Each row is a point on a tangle of strands that fork, close into loops and nearly touch. The rows are in no order.
(in the rows, 128 means zero)
Points whose rows are less than 96.1 apart are linked; no others are. Some points are linked to none.
K911: [143 148  97 132 147 154 125 153  89  44  88 106  93 107  98 164 102 112
 106 166  93 102  62 121  70 132 111 149]
K997: [157 154  96 143 104 176 114 144 106 121  85 125  96 166 102  95 109 123
  69 171 111 114  81 120  66  97 144  98]
K794: [115  83 102 122 150 152 114 131 139  95 155 131 119 130 156 149 123 107
 141 140 127 108 135 130 175 113 110  45]
K347: [130 156 120 129 181 129 102 177  62  67 121 128  69 120  69 165 116 120
 150 126 101  86 104 103  56 134 132 171]
K109: [145 158 174 138 120  76 150 129 104 147 134 122 112  91  95 133 135 118
 151 134 153 141 146 123 101 145 143 202]
K366: [ 84 101 142  58 146 143 144 112 150 132 150 156 195 200 180 144 154 165
 127  66 136 154 141 138 191 142  68  71]
K782: [163 134 142 186 117 138 114 127 142 107  96 111 119 100 102 142 125  98
 110 198 131 112  79 134  98 109 123 155]
K716: [135 153 122 137 101 129 143 130 118 169  99 115 132 143  85  88 115 138
 111 135 145 167 128 145  64 104 166 156]
K268: [ 90  92 105  68 168 161 135 131 150 105 157 144 142 198 157 128 129 126
 137  95 144 134 153 123 187 120  86  12]
K676: [113 128 156 115 123  95 141 113 163 142 138 130 165 137 194 146 170 149
 143  79 134 128 170 155 198 144  89 127]
K80: [131 112  78  98 126 171 118 151  91 108 145 124 102 178 101 127 107 138
 120 139 110 101 131 104 127 108 147  49]
K121: [138 128 139 178 100 119 116 120 163 165 130 105 144 111 119 118 137 108
 121 164 145 119 125 138 150 122 143 151]
K238: [109  88 107 124 176 114 140 115 145  68 147 156 101  63 179 172 126  98
 158 114 117 110 144 129 159 150  88  74]
K880: [152 128 115 150 109 163 134 120 132 108  90 104 127 118 113 133 112 114
  94 187 110 125  66 140  96 109 128 135]
K818: [111 122 110  71 168  90 161 146  71  71 161 143  81 109 113 166 115 140
 181  77 123 119 171 110 105 156 128 118]
K421: [122  88  80  74 132 198 124 139 106 116 143 136 119 190 115 118  99 150
 103 133  97 111 108 109 147 109 147  25]
K21: [145 152 141 170 102 111 145 126 139 160  76 114 145 116  90  93 104 122
 100 137 136 176 107 152  42 111 158 173]
K541: [ 96 122 133  81 107 135 141 109 139 172 143 134 204 168 164 114 151 175
 122  65 122 165 144 143 174 147 116 141]
K623: [ 92 146 128  76 179 111 129 115 161  93 132 147 119 197 175 118 157 127
 185  88 163 131 216 145 167 129  68  61]
K386: [111  95 103 132 176 115 114 126 126  49 149 157  81  52 154 173 120  98
 167 121 112  99 138 113 121 146 104  89]
K796: [104  98 105 125 123 195 125 117 172 196  99 148 189 150 153  87 109 154
  75 128 101 175  65 142 129 120 167 131]
K787: [117 114 123 115 107 147 170 106 146 180 113 126 178 112 136 117 120 151
  96 116 101 168  90 159 130 137 145 162]
K110: [142 120 136 142 160 114 110 142  92  56 126 138  77  51 118 178 116 106
 157 152 102  95 102 110  92 146 112 170]
K558: [107 152 131 149  90 117  80 129 196 189 134 109 199 163 158  91 142 146
 120  98 136 136 152 138 193 122 138 147]
K688: [146 141 186 139 140  60 152 118  96 123 139 135  94  59 124 148 141 124
 160 122 142 122 153 111 125 165 125 201]
K310: [107 107 116 123 119 162 152 115 162 189  91 134 196 122 147  95 105 155
  82 117  91 186  73 163 116 130 160 160]
K151: [170 157 133 198  92 133  90 134 153 165 114 123 113 146  93  89 126  90
 105 180 152 119 112 108 101  95 153 135]
K198: [131 151 182 175 111  71 100 122 156 151 140 115 131  91 127 124 153 107
 148 144 168 117 169 130 152 147 137 183]
K765: [146 169 171 137 135  89 133 141  88 143 126 124 102 109  69 127 131 116
 149 144 160 143 145 118  75 131 149 200]
K326: [125 113 107 116 115 156 110 129 132 142 160 124 133 178 138 108 134 125
 123 132 149 128 151 117 177 105 133  61]
K72: [115 140 123 110 190 110 103 178  64  61 151 145  62  99  90 177 123 126
 171  97 104  88 139  94  57 142 138 158]
K19: [134 139 161 186 103  93 111 121 173 163 128 104 147  90 120 126 146 105
 133 154 153 113 141 137 155 139 139 175]
K843: [146 138 142 160 147 120  87 149  92 103 136 129  79 104  95 144 128  99
 149 169 146 101 131 110 101 122 131 146]
K813: [122 137 116 144  92 142  98 120 167 186 143 113 172 165 141  80 133 134
 114 123 144 142 143 128 166 111 151 125]
K446: [170 150 150 200 113 128  90 137 137 132 102 123 101 119  86 119 131  89
 114 195 153 108  99 113  90 102 134 154]
K547: [162 165 105 152  99 153 114 147 108 155  94 128  94 173  81  82 115 124
  86 159 133 130 113 116  56  93 161 114]
K799: [ 93 101 138  87 125 143 138 112 150 157 150 142 201 167 179 142 152 163
 114  74 124 150 131 141 195 146 100 103]
K354: [118 156 155 135  94  89 118 118 159 163 142 108 159 145 148 108 157 142
 151  95 156 135 184 145 166 140 133 170]
K778: [104  84  93  97 165 160 120 137 150  98 159 140 119 167 157 134 120 108
 138 119 138 115 149 118 188 109  97   6]
K203: [114 132 121  94 177  98 132 165  63  64 161 149  69  93 100 174 120 132
 177  89 110 102 156  97  80 152 138 146]
K687: [144 133  86 122 125 164 111 149  89 113 131 124  94 163  91 130 110 127
 119 156 118  99 119 107 112 105 147  83]
K691: [ 83 101 129  59 174 144 143 118 159 115 148 156 172 209 175 137 150 141
 140  79 142 148 156 136 193 132  56  38]
K127: [135 152 106 128 107 149 141 137 103 163  97 120 115 164  81  78 108 145
 100 141 133 156 125 136  59  99 166 131]
K610: [120  99  94 100 109 220 126 125 138 168 108 148 136 183 139  72 107 158
  69 152 102 152  76 118 117 105 168  72]
K265: [149 141  97 140 126 164 129 144 107  59  80  98 104 119 106 150 104 116
  87 184 100 108  54 126  78 115 111 137]
K908: [119 125 111 122 136 127 103 130 133 115 162 130 111 177 148 115 142 113
 148 125 172 118 188 118 173 109 120  50]
K296: [149 119 156 148 113  91 167 107 132 140 124 118 135  64 126 152 137 125
 134 139 119 123 111 144 138 152 127 180]
K254: [153 129 141 180 103 132 141 112 181 147  81 106 169  92 116 118 115 115
  87 164 112 147  70 160  96 114 141 165]
K512: [140 125 100 131 107 180 132 123 124 134  98 114 124 150 115 109 105 129
  84 177 107 135  79 131  94  97 144 105]
K953: [101 140 123  88  95 130 145 112 134 177 140 120 189 166 141  88 140 168
 131  76 132 172 161 146 146 139 137 160]
K920: [133 153 116 125 137 116  79 148 122 113 162 138  85 193 139 100 149 111
 154 129 190 109 214  95 153 109 129  56]
K602: [124 112 134 109 105 123 187 101 137 176 125 124 177  95 145 139 131 158
 105  99  92 152  92 151 153 148 126 172]
K858: [120 167 155 133  90  77 143 117 156 179 127 106 172 129 124  99 142 147
 143  91 142 156 168 143 140 151 144 205]
K967: [121 108 120 140 171 112  96 141 100  56 148 149  77  60 131 171 119 100
 168 133 114  92 132 112 103 144 118 121]
K873: [123  97 119 117 117 147 138 115 134 140 148 118 150 123 140 143 131 125
 123 139 119 129 116 146 171 125 124 105]
K403: [113 151 126 101  96 110 166 110 125 180 130 114 168 140 117  88 131 162
 133  91 134 178 158 149 120 141 147 189]
K894: [116  98  98 123 109 209 121 117 161 184 111 142 168 167 145  80 110 146
  74 145 105 163  69 129 133 111 165 100]
K461: [124  86 104 107 141 150 135 129 114  94 147 123 121 117 137 159 114 116
 141 139 109 113 119 135 159 122 117  76]
K309: [148 144 182 184 147 100  78 141 112 120 131 135  96  74  97 138 142  89
 148 179 160 104 134 109 111 128 126 177]
K665: [154 139 153 178 101 117 149 116 162 143  72 110 155  93 101 112 106 116
  94 148 122 164  85 161  60 117 144 179]
K531: [151 121 155 149 145  99 137 128  97  85 127 137  88  50 116 168 122 111
 152 157 114 107 108 119 106 150 115 178]
K763: [111  88  88  68 123 218 135 127 107 142 118 141 133 185 124  98 105 165
  83 141  95 137  85 120 126 114 157  59]
K455: [137 149 107 133 162 143 113 164  74  53 107 117  84 113  87 169 105 117
 132 145  94  88  84 115  62 134 123 163]
K670: [134 145 182 170 137  80  93 129 121 131 146 130 104  82 116 134 153  93
 152 158 171 109 167 116 132 138 130 167]
K252: [103 143 158 111 112 102 112 119 185 156 133 134 200 178 198 133 175 166
 139  63 125 131 174 158 191 134  91 133]
K189: [148 139 111 144 128 144 102 145  92 107 125 119  90 135  93 138 115 112
 125 167 129 104 110 114 101 109 139 120]
K746: [170 158 108 167  82 151  93 147 135 169 122 135  98 175  96  80 126 107
  93 170 139 120 122 103  98  94 157 105]
K128: [131 121 150 144 101 102 161 109 155 167 129 115 165  82 145 142 142 138
 121 118 117 128 117 151 164 150 128 174]
K243: [122 104 132  85 166  79 198 104 110  86 142 148  96  85 181 160 127 144
 172  55 120 124 159 115 164 164  83 115]
K281: [101 152 146 120 101 107  83 129 195 172 133 126 216 181 184 111 159 170
 131  66 127 135 164 148 190 131 113 144]
K995: [110 109 132 118 126 119 135 117 143 128 155 123 147 135 164 143 147 131
 139 108 145 130 160 148 190 133 107  98]
K994: [130 119 154 100 152  70 188  97 100 105 143 141  98  82 172 157 135 150
 170  69 131 126 164 118 156 166  97 147]
K46: [158 122 157 154 125 101 157 112 117 108 114 120 114  55 114 160 126 115
 135 161 112 116  93 136 113 148 119 186]
K650: [130 128 110 133  94 154 103 125 148 170 151 117 146 177 137  92 134 129
 114 138 149 128 148 118 173 104 149  88]
K849: [108  87 113  97 175  97 177 109 127  73 150 154 100  75 177 170 122 123
 168  80 110 118 150 124 158 158  84  85]
K543: [150 174 152 145 134 111 131 146  83 130 101 120  98 128  59 132 118 118
 121 145 145 140 112 128  43 114 151 179]
K28: [136 129 166 114 153  56 170 107  91 100 146 138  86  66 155 154 141 135
 173  89 138 126 169 108 142 169 114 167]

A tip is a point with one link. Name the tips that can be reached along the links from each point below, in the order of the rows.
K531: K121, K543
K461: K354, K920
K782: K818, K254

A fork is a point with three links, a tip a point with one. Leave the first point through the second and follow the links. Name the first fork or tip that comes.
K189, K843: K121
K547, K127: K254
K455, K347: K818
K461, K794: K354
K873, K995: K920
K72, K347: K880
K110, K967: K543
K254, K665: K547
